Points, in no order, along strands that fork, close into loops and pass close to each other.
(in the rows, 128 means zero)
Two points are linked if the straight distance between their rows is under 134. Some points are linked to none.
Lafa: [117 128 173 126 123 103 141 114 138 115 138 118 117 110 118 138  94 152
  93 125 109 160 149]
guvut: [114  97  80 138 132 104 143  66 156 107 112 117 138 177 118 123 114 147
 101 185 140 109 122]
Vum: [189 110 149 146  89 173 128 105 107 116 134 122 128 143 118 129 159 112
  89 170  72 100 133]
rimen: [184 168 158  77 135  70 166 155  74 139 119 131 112 143 109  73 135 126
 112 154 151 155  78]
zabe: [121 131 175 114 154 138 125  73 149 160  92 102 208 169 143 123 136 103
 194 115  82 113 184]
fev: [ 80 167 103 121 136 100 133 114 114 186 129 127  56  99 128 130 142 164
 114 143 186 140 110]
birid: [101  36  96 133 121 111 146 106 145  87  78 111 110 128 127 147 115 126
 104 174 164 123 122]
rogur: [175 180 105 120 185 111 114 122 138 129  70 194 130 154 135  92 117 139
 120 168 152  55 127]
tos: [110 143 125  89 152  96 166 113 127 179 118 100 192 147 134 138 154  97
 155 102  93 122 166]
numan: [ 86 122  97 168 101 137 123 164 117  92 135 120 152 141  85 149 116 131
  92  84  76 117 158]
Kazug: [152 154 121  87 147 127 123 116 160 114 139 116 173 155 164  65 159 111
 142 160 137 157 118]
fof: [102  39 143 169 158 130 115 123 154 107 146 170 136 179 170 151 132 119
 138  84 146 125 144]
Kevi: [110 193 124  97 166 129 148 108 117 157  88 121 128 145 110  80 188 171
 147 155 151 140  62]
nal: [ 76 108 145 130 118 101 168  70 116 136 118 133  80 113 106 158 170  92
 141 126 102 152 112]
siged: [ 86  82 131 141 116 123  98 148  82 141 166 120 156 119  83 169 120 157
 136  77 153 165 198]
Vab: [146  95 127 160 141 164  68 117 176  51 124 164 150 156 131 129 174 122
 105 159 103 117 140]
Vagal: [132 130  69 143  88 137 136 143 118  91 161 134 144 171  63 110 102 115
 104 106 114 103 105]
sif: [154 116 144  99  76 146 122 163  85  76 128 126 123 104  62 103 133  95
  67 134 100 173 114]
Mino: [135 157 102 112  74 181 116 122 130 147 143 121  90 119  99 115 148 104
 139 113 152  93  51]
kepob: [144 133 119 117  79 217 137  97 138 117 116 106 128 112 112 119 125 114
 170 125 118 146  77]
bub: [107 161 133 103  88 151 161 106 119 168 100 113 113  82 152 131 105  97
 136  99 119 119 153]
vubot: [104 156 119 111  92 155 120 118 156  79 122 108 159 123  94 136 145  72
 160 134  79 158  87]
Zupas: [109  70 123 153 136 125 104 108 158 116 130 111 183 146 171 110 138 132
 172  76 105 115 136]
kugon: [111 102 100 172 115 164 113 151 121 150 176 138 114 104 160 153 125 147
 110  78 139  87 150]
Funuv: [ 75 150 117 143 139 153 147 100 128 187  85 111 127 115 177 125 122 152
 125 110 128 116 152]
Von: [114 184 145 122 173 166 114 111 174 135 137 150 144 147 122 148 139 151
 136 111 114 113 155]
lupu: [118 124  77 137  89  87 137 172 114 102 189 118 113 121  91 134 104 115
 110 126 146 138  77]
rosum: [131  64 113 128 120 118 136 146 127  42 104 134 107 122  92 172 142  97
 118 152 151 144 135]
mabu: [128 119 138 168 100  98 138 145 113 129 162 103 157 147 151 173  63 102
 155 120 110 115 156]
sesol: [143  71 104 152 123 201  96 141  95 120 152 123 145 102 130 155 154 172
 113 120 146 116 156]
gizuz: [110 155 152 189  99 157 109 190 129 138 165 126 104  82 150 131  85 165
 115  91 114 141 146]
dulig: [ 88 108 106 167 109  88 118 160 153 100 109 132 165 130 127 142 136 102
 114 102  41 112 112]
nek: [154 182 123 107 140  93 133 129  99 176 113 135  66 123 117 138 119 157
 111 176 198  99 104]
gurab: [ 61 162 154 123 139 113 153 127  94 168  97 141 134 162 179 100 124 124
 123 109 128 169 181]
Rek: [177 204 183 116 173 147 139 170 111 121  93 170 103  89 147 110 110 150
 107 135  80 133 148]
tof: [164 175 162  92 180 100 139 171 119 148 139 150 123  87 147 146 125 117
 133 108 112 125 172]
Sar: [150 187 140 163  91 153  92 154 122 159 170 161  55  79 109 136 106 130
 105 103 131 111 140]
kif: [ 56  75 158  99  95  97 119 190 104 114 100 103 142 116 123 155 125  70
 137  89 118 195 130]
tebak: [ 92 101 164 134 148 181  90 116 183  62  90 153 137 126 128 123 149 148
 110 113 101 154 123]
Gan: [146 100 209 108 153 133 132 102 135 162  99  95 172 134 179 141 107 142
 176 109 101 138 163]
Defu: [168  81 121 103 108 124 128 157  96  51 108 123 128 124  64 134 114 116
  59 160 122 140 168]
Fuz: [127 177 136 107 222 137 122  91 157 151 111 164 155 167 135 117 173 144
 179 149 142 127 164]
bezi: [185 161 115 124 138  99 139 115 185 120 107 164  96 163 115 108  69 135
 120 142 128  56 117]
tipir: [115 147 160  95 183  69  96 181 162 178  92 126 177 173 147 167  99 118
 207 111 132  98 105]
durub: [105 153  83  81 155 110 157  95 158 141 132  98 188 138  84 137 152 131
 175 113 113 122 104]
Melos: [131 162 113 125 180 112  99  53 171 162 103 141 131 157 174  88 189 113
 169 163 124  90 162]
Fab: [115 112 105 147  97 145 146 150  89 151 149 101 105 101 183  88 124 174
 111 119 144 170  95]
Teg: [115 100 137 160 124 129 138 101 111 119 138 182  94 128 116 120 189 118
 110 101  77 118 111]
Pekat: [194 133 140  89 156 101 173 109  97 145 121 146 123 175 126 106 143 138
 119 161 131 111 139]
giti: [143 163 100 169 158  96 160 144 109 137 150 153 100 151 171 126 136 177
 155 130 125 108 114]
seg: [ 87 136  87 126  95 151  94 150 100 130 126 110 142 104  76 164 124 125
  74 143 116 106 173]
kekig: [191 170 148 133 113 142 142 179 133 140 176 150  83 105 113 108 105 121
 127 125 136 101 109]
Tob: [183 127 133 115 158 117 100  73 151 134 128 132 124 138 170  61 198 125
 156 179 150 107  97]
zov: [150 111 130 154 149 113 141 103 147 120 154 164 106 142 133 107 154 153
 136 112 110 121  64]
sud: [158 151 134 139  89 148 123 105 141 132 116 124  98 159  98 102  77 140
  69 154 156  80  99]
siv: [150 165 116 119  95 130 162 142  86 157 133  80 117  88 147 103 109 188
 160 121 128 149 102]
livo: [130 131  99 157 120  90 105  91 176 119 107 122 131 163 184  86 112 151
 100 171 116 107 103]
poged: [148 180 120  72 177 124 152 148 107 152  56 170  96 108 134 111  91 154
 108 153 163  95 123]
gav: [133 140 123 134 138  83 141 121 193 104 147  97 146 130 150 146  73 134
 165 144 145 137  83]
kipa: [ 97  65  84  99 119 122 165 115 152 127 115 131 121 136 156 126 112  93
 109 113 184 121 144]
zap: [141 131 123 162  86 145 106 164 101 108 198 109 146 126 127 158  79 104
 122 153 133 139 175]
poki: [ 47  54 171 111 137 103 132 131 116 166  96  94 152 139 113 162 130  93
 157 119 145 180 125]
dati: [115 145 131  95  92 137  89 122 130 166 124 154  84  44 103 105 114 156
  89  62 162 165 165]
tul: [124 141  89 112 152 144 125 114 149 129 131 105 201 157 182  65 143 156
 169 104 121 150 133]
Lufa: [123 135 128 123  83 132 104 102 103 109 112 113 130 164  77 141 175  76
  78 190 147 116  69]
zasa: [102 120 129  71  97 169 136 119 105 152 121  96 153  83 118 136 110  99
 132 103 142 164 185]
dupip: [158 120 139 175 116 148 105 101 155 100 159 140 139 148 172 128 152  80
 128 160  81 123 159]
dusi: [169 182 129 111 140 121 136 190 126 140 197 130 103  82 144 156 102 123
 172 136 146 134 127]
gese: [118 114 138 106  87 161  89 162 102  80 126 133  98  61  87 134 156 103
 105 119 135 193 132]
zefut: [142 148 151 115 173  69 107 124 200 131 105 104 166 133 159 141 102 124
 214 112 123 107 104]
pibid: [ 95 104 100 152  83  55 106 150 105  94 163 125  83  89  98 144 111 139
 128 123 162 186 113]
Gek: [135 149 114 119 149 151  70  86 206  95 150 158 153 155  96 123 156 120
 129 120 117  98 120]
lete: [130  27 177 119 138 113 124 149 134 137 130 137 153 126 154 161 104 106
 122  80 139 125 170]
Lebu: [139 133 120 150  84 158 107 118  77 126 142 114 118 115  83 150 161 130
  79 193 120 111 131]
keme: [172  69 137  94 167 100 200  93 106 150 129 132 139 135 149 116 118 140
 126 120 142 131 167]
tuzi: [110 136 130 157 156  75 160 142 104 165 143 140 118 149 163 165 103 140
 176  89 122 102 140]
rola: [134  68 173 107 166 124 154 111 115 186 135  98 150 103 169 166 131 139
 147  83 140 124 174]
tikeb: [141 191 128  99 131 167 135 116 101 159 123 140 118 158  84  89 163 137
 133 100 152 109  86]
bine: [107 103 175 168 130 183 110 110 128  95 166 109 147 134 115 187 126 137
 177 139 122 165 132]
Fep: [159  95 105 187 108 123 113 148 157 116 118 111 137 123 178  87 120 148
  69 159 109  97  86]
vad: [139 134 145 169  71 131 125 130  92 122 136 145  64 151 118  93  84 123
  64 154 145 130 113]
pim: [ 61 191 116  97 195  99 144 132 132 162 108 130  95 139 135 123 163 156
 141 151 171 154 106]
bodep: [114  97 108  96  87 162 102 164  96 111  92 117 126  50 114 171 149  76
 141  94 146 152 176]
Vodiv: [208 189 157 157 157 141 149 180 119 122 108 166  96 105 103 108  70 164
 116 140  99  85 125]
Zug: [136  83 114 186  92 139 137 163 115 101 132  95 125 109 180 125 109 148
 122 161 124 152  90]
Veru: [173  80 104 117 143 194 114 118 112 100 179 144 155 145  94 143 179 136
 100 144 156 112 130]
tef: [157 140 122 147 130  72 147 172 142  96 189 114 109 143 121 118  79 149
 120 149 133 165  76]
Bil: [ 42  79 122 131 150 123 151  86 118 150  98 108 129 125  90 166 177  80
 168 119 129 173 135]

A piece is all that can be reached along the links. How many separate loops has the piece of each point below (a circle has one, a figure eight two, a Y none), and how many tips (points with one link)?
Bil | loops 0, tips 2
seg | loops 0, tips 7
gurab | loops 0, tips 3
gizuz | loops 1, tips 1
sud | loops 0, tips 2

A fork is a point with three links, a tip a point with one. Leave the first point through the second and follow the links. Name the first fork or tip that comes.
poged / nek | vubot
Kevi / pim | vad
lete / fof | Vab
poki / Bil | zap
zap / mabu | kif
gurab / Funuv | birid
rosum / Defu | gurab
Gek / Von | rola
